Points on a hilly landscape, in no order, each with its height.
A ball rolls from a point to the lowest of its 2 nearest points, and stops where none of them is lower. Distance is the straight distance between rows; heights are no part of it.
K608: [ 97 154 118 176 108  92 131  97 171 131 156  74 118 116 105 134 156 133
 101 145 155 129 106 129 126]  (h 557)
K656: [148  98 118 211 118  98 141 108 157 105 140 137 104 130 143 162  79 145
  52 117 118 183 102 161 158]  (h 468)
K268: [112 111  88 106 129  94 133 125  81 118 164 157 110 103 179  95 113 128
 130 107 150 158 139 102 126]  (h 559)
K332: [154 138 155 107 164 169  71 154 148 149 157 163 142 174  92 177  76 106
 119 121  83  76 146 105 110]  (h 783)
K422: [157 129 132 166 139 145 126 169 137 115 132 129 168 129 169 120  77 127
 118 127  77 112 169 132 132]  (h 770)
K679: [151 139 149 139 146 154 102 113 124 141  72  97 126 150 182 120  49 151
 121 133 113 150 146 164 135]  (h 237)
K135: [128 130 161 126 100  79 126  88 121 164 142 117 101 121 145 128 169 125
 116 148 142 148  98 121  90]  (h 421)
K881: [ 94 160  96 139 139 152  94 113 132 137  87 109 120 103 129 118 112 139
 153 126 151 128 162 162 114]  (h 613)
K897: [104 159 131 157 136 112 150 102 194  80 187  62 132 169  70 135 155 114
  72 134 115 140 103 102 166]  (h 818)
K414: [119 142 133 125 146 188  48 112 144 120 121 162 117  98 108 167  85 134
 130 103  90 102 160 158 102]  (h 725)
K234: [175 140 155 146 141 119 119 171 133 110 156 197 184  95 154 124 167  83
 165 133 106 127 136 115 108]  (h 359)
K357: [159  64 133 156  84  86 176 139 142 143 136 163  95  99 108 192 163 137
 116 149 109 109  92 171 125]  (h 532)
K329: [158  83 149 116  82  77 180  97 119 115 158 132  94 134 132 142 168 127
  80 129  93 152  94 132 139]  (h 289)
K427: [ 73 155 114  68 117 198  74 113 109  82  94 126 126 125 118  86 123 146
 144  70 114 128 178  99 131]  (h 350)
K210: [149 119 139 162 163 138  95 119 161 166 138 154 117 150  81 199  57 134
 120 156 134 119  85 146 121]  (h 539)
K41: [186 102 144 171 132 138 153 186 139 129 146 149 165 144 142 148  77 124
  91 138  64  88 144 133 135]  (h 786)
K423: [123 111 120 180  95  77 151  88 159  99 154 106  98 135 150 137 115 145
  58 117 121 171 115 132 159]  (h 427)
K985: [129 144 125 126 151 106 130 167 134  98 201 124 152 181  88 125 138 104
  81 125 115 116 123  61 138]  (h 788)
K890: [158 125 146 179 130 136  95 127 148 162 105 134 132 107 150 161  78 136
 128 137 105 124 139 178 108]  (h 365)
K733: [132 160 174 131 130 110 107  95 173 141 189  86 144 193 126 132  94 124
  94 145 109 118 121  65 128]  (h 417)
K766: [142 162 181 148 109 148  90 110 162 129 102 109 157 128 190 111 109 133
 134 132  72 122 180 137 107]  (h 509)
K324: [107 147 118 112 156  96  84 133 116 131 182 158 114 138  98 142 144  94
 114 116 162 144 112  84 105]  (h 470)
K391: [158  99 120 187 118 127 141 139 141 154 104 122 126 116 157 151  68 155
 102 134 116 126 124 185 139]  (h 412)
K107: [131 109 116 108  94  95 164 113  95 143 123 110 114 121 177  95 141 151
 112 135 139 145 119 128 135]  (h 176)
K424: [139 112 111 111 183 138 112 166  69  87 123 174 148 146 149 103  91 113
 153 107 132 192 127 101 139]  (h 271)
K509: [ 81 190 121 134 138 188  79 103 158 128  77  83 130 120 103 118 120 139
 161 123 141 103 176 150 110]  (h 625)
K822: [194 101 160 183 130 101 126 141 159 132 165 171 121 144 128 185  86 119
  65 129  96 121 104 133 136]  (h 405)
K609: [137 132 171  79 130 162  98 102 125 190 121 109 136 205  78 150  97 129
 150 137 113  96 118  87 114]  (h 226)
K124: [174  96 157 173 140 114 119 106 169 146 153 161 104 151  91 209  75 136
  90 150 117 137  67 151 136]  (h 481)
K82: [158 139 160 174 160 147  49 136 148 133 115 174 133  89 136 183  87 109
 141 124 104 136 131 180  97]  (h 283)
K194: [ 94 120  79  50  94 161 151 139  91 161 126  99 124 104 159  85 136 145
 159 102 132  77 174 122 144]  (h 752)
K402: [161 100 133 162 154 127 109 165 105 128 105 188 132  79 153 160 102 117
 166 132 120 152 114 178 114]  (h 466)
K214: [126 164 180 112  99 164  85 110 152 100 130 140 161 101 176  95 147 118
 137 118  62 103 185 116  96]  (h 478)
K871: [102 183 156 159 149 143 126  99 187 120 100  39 146 196 113 100  91 143
 130 157 159 121 147 102 155]  (h 227)
K617: [100 126 103  89 127 127 139 124  78 156  89 130 109 103 135 104 161 132
 170 130 178 142 119 139 114]  (h 684)
K620: [121 117  94 170 101 101 189 134 139 108 129 114 126  85  78 137 207 131
 131 150 144 128  97 168 145]  (h 562)
K801: [140 113 108 181 116 124 192 120 155 102  92 102 125 116  71 154 172 139
 104 156 127 144  97 199 164]  (h 577)
K375: [164  94 126 211 133 111 125 150 133 129 124 153 119 106 164 165  61 139
  90 117 119 156 114 175 137]  (h 454)
K968: [ 76 159  80 131 123 177  78 116 137  93 116 151 123  46 116 116 136 138
 161 107 126 107 176 160 111]  (h 693)
K969: [150  83 129 101 141 118 168 168 107 117 161 145 131 191  86 146 121 128
  85 132  89 112 113  90 142]  (h 623)
K61: [118  76  94  59 147 149 111 168  69 133 110 184 107 135 125 139  91 126
 171  90 126 131 138 113 130]  (h 561)
K933: [115 141 137 192 101  74 112  75 172 132 146  98 101 127 170 131 103 147
  89 129 148 163 122 122 127]  (h 465)
K341: [158 110 142 118 155 153 105 171 123 145 139 164 138 152 114 164  83 113
 125 128  77  80 149 124 111]  (h 799)
K164: [110  90  76 142  91 122 211 102 152 109 141  88  95 109  81 156 156 131
  71 119  95 121 116 183 175]  (h 574)
K409: [137 165 174 126 113 112  76 112 151 158 146 174 135  90 154 143 169  89
 140 132 117 116 137 129  69]  (h 489)
K55: [128 142 141 105 137 171 114 129 127 179  89  85 144 186  69 142 113 137
 155 139 130  83 135 122 121]  (h 145)
K475: [155  90  88 110 145 140 172 165  84 122  98 140 138 114 180 101  99 158
 143 132 146 153 120 157 176]  (h 735)
K278: [ 88 120  86 109  99 112 188 140 100 131 157  71 120  83 123  75 190 135
 152 125 169  98 115 117 137]  (h 763)
K106: [139 100  79 144 168 122 136 168  93  90 164 173 129 120 164 116  55 126
 108 100 120 153 142 110 150]  (h 391)
K166: [137 146 138 132 132 142 130 156 125 137 107 113 169 132 123 114 144 122
 153 150 109  97 152 132 112]  (h 551)
K474: [108 151 166  72 123 153  74  84 128 189 145 113 118 178  82 148 118 114
 150 117 125  99 123  79  95]  (h 291)
K966: [109 152 139  96 140 153 126 164 102 147  87  97 163 172  64 105 175 106
 173 122 148 111 135  93 118]  (h 279)
K714: [117 160 174 104 106 185  75  94 132  58 121 194 141  58 167  85 161 138
 146 101  85 147 150 120  95]  (h 622)
K816: [131 103  79 182 128 108 143 173 132 129 143 172 130  65 106 163 133 127
 147 137 146 104 121 164 123]  (h 591)
K864: [161 122 156 148  80  81 168 134 163 114 214 131 137 124 113 149 189 101
  69 120  90  87 120 103 141]  (h 260)
K34: [128 152 131 146 122 124 184 159 122 105 125  92 185 117 126  74 197 117
 168 152 144 117 129 116 134]  (h 582)
K334: [103 104  99  75  95 139 122 109  93 169 109 156  97  61 164 128 137 143
 169 119 134  98 149 161  98]  (h 664)
K934: [132 117 146 148 107  71 133  76 124 140 116 125  94 119 139 138 159 141
 105 150 156 183  80 148 113]  (h 392)
K742: [166  75 138  95 122 122 156 175  99 153 134 170 135 129 138 147 126 125
 153 143  85  77 135 126 108]  (h 457)
K140: [147 137 152 109 129 134 113 143 127 132 160 119 158 178 150 114  90 121
 104 127  71  99 171  83 115]  (h 675)
K953: [102 113  84 122 145 120 133 147  91 134 108 167 117  77 114 126 157 126
 191 133 176 141 114 147 112]  (h 695)
K369: [120 113 114 120 101 120 108 116 116 165 130 169 105  64 153 148 128 129
 158 125 120  96 152 161  86]  (h 652)
K303: [ 97 171 152 127 136  87 105 101 156 119 186  85 122 155 100 118 177 102
  95 134 160 155  85  76 112]  (h 319)
K734: [153 104 119 186 113  92 162 134 120 115 123 174 146  61 161 124 171 127
 167 140 156 172  96 161 128]  (h 522)
K911: [153 128 149 137 127 140 126 140 123 128 126 195 170  62 155 121 178  98
 204 136 112 121 137 143  96]  (h 416)
K9: [157  93 155 141 113  73 146 106 124 126 132 158 101 133 119 163 162 128
  97 147 124 171  76 144 120]  (h 351)
K654: [131 154 181 116  99  89 123 118 136 152 179 122 141 124 161 105 185  92
 116 137 112 112 126  82  82]  (h 483)
K162: [113  97  96 134 129 141 173 130 140 151 118 100 106 157  43 168 119 157
 103 146 138  95  95 149 150]  (h 854)
K554: [100 143 100 136 133 135 107 120 139 122 115  98 124 126 188 100  59 149
 113 116 119 129 177 135 141]  (h 141)
K292: [ 84 147 131 117 136  96 130  95 120 112 150  78  92 155  74 106 184 114
 105 126 177 179  76  86 125]  (h 243)
K152: [182  90 141 155 136 125 144 187 145 146 163 176 138 139 115 181  94 116
  95 137  79  59 136 125 120]  (h 804)
K642: [151 140 161 119 133 114 116 105 168 152 206 122 133 186  93 167  99 119
  76 143 108  89 102  74 130]  (h 479)
K463: [113 157 161 102 137 136 119 106 128 130 102  62 136 202 163  85  97 136
 120 128 124 134 162  83 132]  (h 317)
K675: [116 129 127 120 144 124 153 140 112 125 101  95 123 172  50 131 177 126
 131 147 163 143  89 118 137]  (h 361)
K605: [141 144 125 156 133 130 175 176 136 107 122  99 184 141 108 100 163 124
 138 159 120 108 137 121 138]  (h 569)
K723: [108  87 100  85 154 128  97 152  87 150 113 173  86 139 101 157 100 128
 154 112 146 136 120 123 110]  (h 590)
K508: [ 61 170 125  62 109 202  87 121 113 106  92 114 141 113  80  76 177 121
 170  65 127 110 167  90 115]  (h 310)
K320: [137 157 188 122 111  87  98  97 150 173 166 136 126 128 139 142 171 100
 114 146 130 129 103 105  74]  (h 452)
K96: [ 91 117  86 163 108  89 157 104 157 108 173  83  95 124 121 130 108 154
  62 118 134 129 125 118 155]  (h 385)
K242: [112 114 130 100 131 117 133  85 120 152 141  93  95 191  56 147 124 144
 106 131 153 140  78  97 143]  (h 256)
K251: [111 148 154 123 116  98 161 122 126 109 129  62 141 157 153  71 169 129
 116 143 135 141 130  91 132]  (h 603)
K518: [117 155 119 141 150 150  59 113 160 153 151 147 125 117 101 169  90 119
 129 121 118  95 152 133  95]  (h 743)
K378: [120 164 160  89 127 151  99 128 124 110 146 138 162 131 154  88 151  98
 148 113  83 114 176  83  97]  (h 442)
K853: [132 121 138 128 101  93 159 121 164 111 227 101 113 132  76 152 184 100
  65 117 106  85 102 103 141]  (h 151)
K38: [141 148 164 128 134 178  76 120 124  74 107 194 154  63 164 109 139 116
 165 107  86 150 151 153 103]  (h 594)
K128: [134  73  90  69 150 160 139 183  71 140 106 159 123 150 144 126  69 141
 139 107 116 127 140 130 155]  (h 533)
K138: [118 145 128 160 121 100 157 128 149 100 114  76 142 148 159  87 131 140
 108 145 137 151 141 116 151]  (h 615)
K829: [129 135  98  84 141 174 128 140  84 130  49 121 122 113 185  93 109 149
 163 122 173 155 151 169 168]  (h 734)
K615: [114 145 132 136 115 105 176 130 118 107 128  80 146 129 119  84 202 123
 135 146 151 142 106 114 131]  (h 592)
K130: [123 119 118  97 139 125 117 117  96 151 107 112 110 167 137 119  92 148
 116 122 141 148 130 118 128]  (h 366)
K243: [129 129 132 105 134 141 174 163 101 128  95  78 154 186  71 101 172 132
 134 139 144 115 118 105 148]  (h 322)
K649: [142 114 162 105 145 115 124 160 147 158 134 144 127 164  54 184 173 112
 144 163 127 102  80 114 102]  (h 434)
K499: [124  92 113  84 134 109 138 172 103 142 175 171 109 129  81 157 156 107
 146 121 134  88 119  84 107]  (h 746)
K302: [ 86 151  82 104 125 194 105 112 113  97  81 143 125  51 150  90 135 151
 185  99 145 124 166 172 136]  (h 681)
K855: [122 131 119 111 180 148  86 141  75 105  79 155 123 145 139 105 101 117
 162 109 153 196 126 128 126]  (h 343)
K114: [ 74 131  79  74 103 134 162 127  91 148 139  82 118  87 162  68 163 134
 166 105 168  99 144 110 133]  (h 758)
K301: [151  82 138 108 137 114 145 141 132 151 170 153 107 179  75 186 101 132
  87 141 101  86  99  97 125]  (h 585)
K628: [114 119  99 145 108  78 149 122 139 117 201 119  96 116 115 139 133 128
  71 114 132 111 123 103 134]  (h 334)
K488: [103 131 101 133 150 155 165 120 142 115 119  68 119 205  55 132  93 153
  86 129 148 126 105 106 179]  (h 356)
K31: [140 133 137 119 104 151 137 142 122 135 125 136 169  97 165 103 144 122
 165 134  84  86 173 133 108]  (h 534)
K175: [157 122 138 135 145 169 142 128 131 167  63  84 131 175 121 140  67 165
 122 155 133 108 123 174 147]  (h 327)
K964: [117 158 165 111 137 130 120 100 147 140 139  60 141 216 119 106  97 138
 113 138 123 127 132  66 134]  (h 360)
K867: [ 98 148 112  86 118 124 142 104 100 134  73  79 101 128 199  71 129 150
 131 124 192 161 148 130 154]  (h 253)
K694: [ 92 158 141  73 114 172 118 127 108 170  90  70 140 158  88  99 163 117
 169 104 143  88 154  98 110]  (h 241)
K396: [145 154 140 126 161 162  50 121 175 150 176 176 125 140  98 189  59 107
 108 111  98  69 150 117 111]  (h 764)
K910: [114 112  94 126 165 145 170 129 131  83 116 104 115 198  30 147 122 130
  80 122 130 163  91 123 182]  (h 415)
K975: [166 102 163 123 102  79 153 143 134 141 184 161 122 127 112 163 182 105
 101 143 103  88 102 109 112]  (h 349)
K740: [ 94 144  99 118 138 205  64 129 129  95 101 147 126  86 106 132  98 153
 142  93 103 108 172 162 118]  (h 707)
K246: [144 104 112 153 105 102 182 138 115 124 103 135 135  91 121 125 186 136
 149 160 150 145  94 166 131]  (h 545)
K529: [186 102 153 191  99  84 140 145 147 117 165 171 131 128 154 160 123 120
  75 120  99 138 117 132 139]  (h 332)
K581: [131 142 113 164 135 164 139  92 157 168  79  65 117 160 120 142  43 174
 112 155 157 113 122 166 158]  (h 370)
K81: [118 104 113 119 108  80 159 122 129 119 202 127  87 118  80 148 178 114
  84 120 130 112  95 111 128]  (h 264)
K793: [114 128 120 119 140 112 121 100 123 138 154 102 106 178  98 134 100 139
  93 126 141 143 106  90 128]  (h 330)
K30: [ 91 176 141 128 152 106  83 108 128 116 138 108 127 152 142  94 133 109
 126 123 151 170 133  77 104]  (h 293)
K917: [179 146 168 175 161 114  52 150 170 139 154 206 135 106 134 200 102  88
 116 122 124 121 115 155 107]  (h 137)
K90: [174  87 159 166 103 103 154 154 143 161 107 150 133 111 120 173 152 136
 134 169 108 110 100 176 111]  (h 504)
K349: [101 153 140  87 130 136 124 104 114 128  67  68 114 169 199  69 103 143
 127 126 160 155 165 113 149]  (h 282)
K589: [111  83  59 113 125 120 213 148  97 102 112 126 115  96  94 118 177 148
 145 135 172 143  90 161 177]  (h 777)
K653: [150 120 152 141 116  93 128  73 188 128 191 151  99 147  64 207 142 111
  74 142 120 132  69 137 143]  (h 571)
K405: [101 144 153  62 129 186  89 113  88 114  63 160 127 116 128  92 161 120
 176 101 119 153 140 121 101]  (h 211)
K155: [170 112 142 119 159 123 114 157  90 100 147 190 151 125 172 114 104 103
 145 118  98 157 141 108 119]  (h 133)
K999: [144 117 127 141 165 120 112 155  96 119  95 159 129 125 129 135 117 121
 154 143 147 174 108 148 118]  (h 406)
K454: [136 121 126 164  96  95 119 120 133 166 129 155 118  73 147 151 147 127
 142 138 135 114 131 160  93]  (h 637)
K60: [133 106  73 108 167 157 144 162  77 118  73 147 127  98 173 104  99 150
 168 123 181 173 119 172 180]  (h 723)
K393: [ 72 169 146  62 112 182  86 121 114 154 106  99 131 135  68  98 185  98
 172  80 133 102 150  79  98]  (h 275)
K558: [164  81 136 115 102  91 174 156 111 140 175 160 121 123 127 149 146 127
 112 136  99  80 122 112 121]  (h 404)
K53: [102 142  98 165 134 103 106 110 144 146 148 115 109 113 109 147 114 138
 115 137 160 129 125 135 111]  (h 580)
K706: [128 129 107  44 118 176 148 134  76 156  49 118 120 115 177  89 147 146
 174 121 177 135 148 154 159]  (h 740)
K476: [114 198 171 136 127 123  86 114 181 162 140  98 164 132 121 127 174  98
 140 156 133 105 129 118  84]  (h 493)
K556: [156 116 105 151 126 137 182 162 119 107  90 110 168 114 201  82 109 154
 142 140 133 147 145 161 179]  (h 748)
K965: [100 174 140 101 157 135  52 120 135 135 146 164 129 127 102 142 152  88
 145 117 140 136 131 101  81]  (h 410)
K838: [119  87 100  60 105 122 159 127  72 173  97 148 100  92 165 113 155 145
 171 136 153 122 120 150 125]  (h 676)
K658: [151 147 152 113 146 173 124 116 125 149  49  70 131 187 150 113  68 157
 129 141 142 127 147 156 149]  (h 290)
K902: [153  80  86 158 133 102 166 155 105  92 148 160 124 110 172 118  85 145
  91 115 125 164 116 138 163]  (h 451)
K878: [114 164 135 156 147 145 153 100 170 109 115  49 134 202  69 122 106 147
 100 153 150 129 107 107 169]  (h 297)
K959: [155 148 156 193 122  93 136 157 164  91 148 125 182 138 172 103 137 113
 111 144 104 151 146 104 137]  (h 142)
K238: [102  95  76  95 103 117 202 144  93 119 138  86 110 115  99 103 177 144
 122 126 158 111 104 136 164]  (h 771)
K820: [152  87  93 172 127  95 163 147 103 105 134 173 132  84 159 129 122 141
 132 127 143 169 108 155 149]  (h 490)
K869: [148 164 154 159 110 108  68 117 155 132 160 179 135  84 174 140 132  93
 126 115 111 123 157 127  93]  (h 523)
K807: [192 129 176 137 161 142  97 172 119  95 143 196 179 115 163 131 121  87
 159 124  79 132 146 121 111]  (h 273)
K371: [ 81 153  88 132 128 115 102  94 123 150 113  92  93 105 141 113 113 149
 133 125 176 136 143 143 115]  (h 600)
K833: [122 113 118 145 109 131 172  79 160 153 117  80 100 147  55 171 127 162
 102 160 138 107  80 167 152]  (h 847)
K161: [163  86 133 172 154 128 106 182 129 138 119 193 110  85 135 194  80 117
 146 131 116 117 116 178 115]  (h 512)
K976: [135 155 144  91 138 153 149 139  89 120  56  97 154 158 165  67 151 128
 164 134 159 150 148 123 138]  (h 105)
K231: [103 145 127 129 138 102 141 128 160  83 212  79 126 174  78 121 155 107
  68 118 121 129 109  67 152]  (h 805)
K548: [140 151 157 136  79 146 122 126 149 130 147 148 169  70 181 104 166 110
 161 122  75  79 183 130  95]  (h 511)
K94: [174 101 157 163 100 114 160 164 130 151 111 162 163  91 143 143 173 121
 170 164 109 110 116 164 106]  (h 480)
K137: [ 93 155 136 103  94 160 102  78 131  87 115 160 125  52 198  73 147 139
 156  98 102 139 171 132 106]  (h 645)
K295: [155  79 119 103 134 148 138 165  92 149 106 160 129 121 157 139  88 139
 146 130  99 108 138 156 127]  (h 497)
K590: [ 96 143 147 163 101  99 167  73 194  87 154  34 114 151 107 115 160 128
  79 135 118 142 112 123 166]  (h 828)
K859: [136 129 123 123 135 106 172 158 111  90 190 135 173 133 157  75 154 112
 141 123 116 127 144  63 139]  (h 321)
K390: [165 121 159 144 147 109 129 150 174 130 160 157 142 159  63 196 156 113
  99 158 111 112  81 133 128]  (h 367)
K468: [122 131 116  89 140 128 144 139  91  98 176 152 163 121 171  68 147 108
 169 102 116 132 159  62 124]  (h 369)
K987: [113 193 165 146 123  98 103 133 173 144 161 122 166  99 135 110 214  80
 135 147 154 132 111 111  86]  (h 515)
K681: [149 131 119 171 138 148 141 166 133 100 110 117 170 112 197  92  80 137
 139 127 101 137 168 149 154]  (h 759)
K25: [ 86 133 127  95 136 107 110  91 102 160 138  92  86 165  69 126 152 123
 126 115 185 156  79  82 112]  (h 153)
K98: [139 134 142 207 100  95 106 102 163 142 118 111 126 114 191 133  93 147
 109 128 131 155 139 153 130]  (h 494)
K530: [160 105 152 132 118 108 144  88 174 145 197 145 102 164  73 198 106 127
  66 142 104  96  87 114 140]  (h 535)
K662: [136  84 119 101  88  85 184 109 103 125 150 112  98 139 152 121 135 151
  76 130 112 143 107 128 152]  (h 234)
K952: [ 92 139  74 111 117 159 134 133 127 114  96  98 128  92 206  82  84 156
 138 111 133 118 193 151 166]  (h 212)
K181: [153 103 132 125 135 147 146 166 109 136  98 177 162  78 137 134 168 119
 214 152 121 113 125 161 103]  (h 448)
K501: [ 93 176 150 131 149 111  99  85 129 128  98  82 108 166 128  97 131 128
 131 136 185 179 116  97 116]  (h 231)
K389: [115 169 140 161 127 129 123  64 163 154 100  64 115 155  99 134 111 157
 133 167 177 130 103 141 128]  (h 438)
K785: [113 180 181 111 142 100  85 103 149 134 166 110 144 174 135 109 157  95
 109 135 137 154 111  63  95]  (h 358)
K376: [121 149 147  69 134 157 119 134  96  92 143 148 171 143 169  65 140 104
 165  99  89 139 172  64 118]  (h 408)
K472: [141 160 170 171 125 115  78 107 162 127 121 120 144 125 190 120  91 120
 122 129 103 155 158 129 107]  (h 527)
K291: [116 128 134 147  99 107 184  60 165 107 109  51  96 153 120 126 142 152
  78 140 134 156 104 159 172]  (h 834)
K469: [108 101  61 130 164 136 136 162  85 119  90 161 114  85 123 124 119 139
 179 126 186 159 112 165 144]  (h 709)
K752: [178 140 165 168 150 104  88 145 190 150 163 179 146 141  98 203 120 100
 100 151 133 110  89 145 119]  (h 280)
K927: [181  94 132 195 128 111 178 169 138  75 128 162 162 117 116 147 154 115
 116 145 100 161  98 162 161]  (h 616)
K479: [137  95  78 158  98 128 208 140 138 133  91  94 117 107 133 137 124 169
  87 143 139 118 116 200 184]  (h 414)
K691: [123 109 102 111 142 130 161 145  96 135  67 106 107 155  80 132 153 148
 139 141 186 146  94 151 152]  (h 398)
K844: [131 119  89 158 148 131 108 149 120 107 157 160 115 105 175 126  37 129
  92  90 109 129 171 124 135]  (h 314)
K211: [141 137 169  95 138 180  70  88 115 136  83 116 121 160 165 123  62 145
 129 115  83 141 153 142 113]  (h 306)
K361: [118 117  94 125 145  89 110 137 101 118 188 175  97 113 133 134 110 111
 110 109 147 133 137  90 113]  (h 521)
K257: [137  84 109 146  90 102 190 107 148 120 148 125  99 111  80 179 166 129
  86 134  94 121 100 171 153]  (h 558)
K776: [127 109 115 144 170 152  79 137 134 165 111 156  98 133  90 193  55 136
 137 131 135 117 116 158 108]  (h 586)
K527: [113 154 145  68 132 189 125 129  83 116  48 129 152 135 136  70 163 118
 189 106 146 149 155 122 126]  (h 158)
K835: [120 131 115 101  99 157 131  99 116 108 116 155 144  47 212  79 136 141
 180 101 109 127 172 150 123]  (h 658)
K513: [ 83 146  76 104 141 171 118 138 116  78 118 121 145 106 173  70  96 139
 160  91 123 128 194 115 154]  (h 265)
K704: [128 154 148 159 125 134 146  60 169 144  91  51 113 179 125 124  73 166
 116 165 168 135 107 143 158]  (h 411)
K149: [ 81 158  96  96 151 166  95 138  99  96 102 125 138 140 128  84 112 125
 157  89 142 147 172 101 135]  (h 312)
K492: [126 126 114 148 122 136 182  72 152 120  79  66  95 157  81 150 128 164
  92 153 158 145  91 182 177]  (h 840)
K916: [143 126  99 202 109 113 112 149 146 148 140 172 129  62 142 165 118 124
 137 124 135 101 147 169 110]  (h 617)
K727: [131 125 183  63 129 197  70 110  89 101  59 175 124 116 140 116 135 138
 159 107  89 158 128 146  98]  (h 281)
K171: [143  95  91 156 136 138 164 152 122 142  88 115 127 127 128 142  84 163
 102 147 136 122 117 182 161]  (h 380)
K380: [143  74  91 162 132 109 142 183 136 143 134 190  94  76 108 195 109 132
 139 138 135  89 116 169 116]  (h 563)
K506: [113 174 164  99 125 181 103 111 143 162  91  74 155 172  98 115 133 125
 158 135 116  82 164 111 109]  (h 201)
K373: [104 120 102  90 104  98 158 108  93 129 123  94 111 116 214  68 126 148
 125 123 159 159 140 113 153]  (h 221)
K299: [144 124 173  81 131 191  78 113  95 131  62 145 125 129 158 126  98 142
 150 112  79 139 147 166 107]  (h 335)
K227: [128 105  86 103 154 138 171 157  84 109  71 111 113 164 101 110 127 149
 118 127 188 170 100 146 186]  (h 426)
K711: [125 149 166 144  83  86 156 131 145 141 171  86 151 111 154  92 195 107
 123 142 118 106 130  93 106]  (h 506)
K587: [109 125  95 158 113 112 104 110 143 133 141 124 105  99 196 121  51 149
  97 102 121 128 175 139 131]  (h 218)
K381: [108 171 147 177  96  77 118 105 178 142 172 101 130  92 122 127 198 106
 110 140 162 135 100 123 101]  (h 537)
K183: [ 94 154 151  64 136 152  53 103 118 160 140 151 114 149  85 142 143  98
 146  95 123 122 135  82  82]  (h 354)
K572: [126 108 113 143 143  99 138 112 162 106 171 149  93 142  45 195 158 108
  80 136 132 148  73 139 145]  (h 605)
K383: [118 176 153 148 136 128  96  90 159 162 127  93 137 150 100 139 140 122
 137 159 153 127 112 120 107]  (h 469)
K447: [120  94 105 127 159 106  99 130 110 150 134 170  78 126 104 177  89 134
 122 127 152 140 101 136 104]  (h 624)
K353: [ 93 142 118  69 138 143  93 100  92 136  85  95 104 180 155  90  84 141
 127  92 159 166 152  95 138]  (h 318)
K328: [114 124 100  85 121 200 126 117 103  91  97 168 144  56 169  90 138 156
 193  98 113 121 160 163 140]  (h 671)
K951: [100 180 153 149 156 132 117  87 156 117  75  49 123 185 128  96 102 140
 135 145 193 159 139 109 139]  (h 166)
K20: [132 143 141 134 119 132  74 106 123 113 133 181 127  73 179 122 122 111
 145 109 103 142 163 138  94]  (h 560)
K139: [149 110 128  97 140 123 141 164  99 123 167 142 145 170 135 115 112 119
 115 121  93 110 152  77 128]  (h 653)
K626: [109 113  80  53 112 178 152 149  85 164  78 122 127 108 149 103 132 148
 170 115 144  91 159 151 159]  (h 747)
K209: [112 101 108  90 149 129 123 187 116 136 149 200 114  93  84 166 170  95
 203 123 141  87 124 105  94]  (h 724)
K504: [157 136 138 170 127  88 156 159 142  71 184 148 178 123 179  94 137 108
 119 124 108 152 145  79 147]  (h 240)
K545: [117 113 117  91 143 111 129 167 106 131 198 141 123 170  63 141 139 103
 106 106 129  92 123  57 125]  (h 767)
K769: [153  95 105 181 129 125 195 139 140  67 105 135 136 121  99 143 151 128
  95 136 103 178 100 185 180]  (h 595)
K431: [ 98 102  93  88 150 139 142 165  93 134 122 181 132  86  91 131 179 110
 223 119 164 120 115 115 110]  (h 708)
K408: [166 129 160 174 112  93 128 134 144 126 146 134 153 136 150 137 142 121
 104 145 107 144 119 127 120]  (h 245)

For each start below, name the point where the ball stops.
K138 -> K959
K341 -> K107
K881 -> K679
K251 -> K959
K617 -> K155
K723 -> K853
K835 -> K107
K164 -> K155
K769 -> K554
K589 -> K554
K711 -> K107

Call two points neighbours if one is among the 2 nearest of the other. Go from one point of each pair to the other, from neighbour to neighbour, staying as low as possible. Name the highest point that can't be avoided.
K679 / K976 -> K299
K55 / K155 -> K801
K951 / K976 -> K130
K917 / K959 -> K472
K917 / K171 -> K391
K951 / K25 -> K785
K554 / K694 -> K427
K107 / K976 -> K349
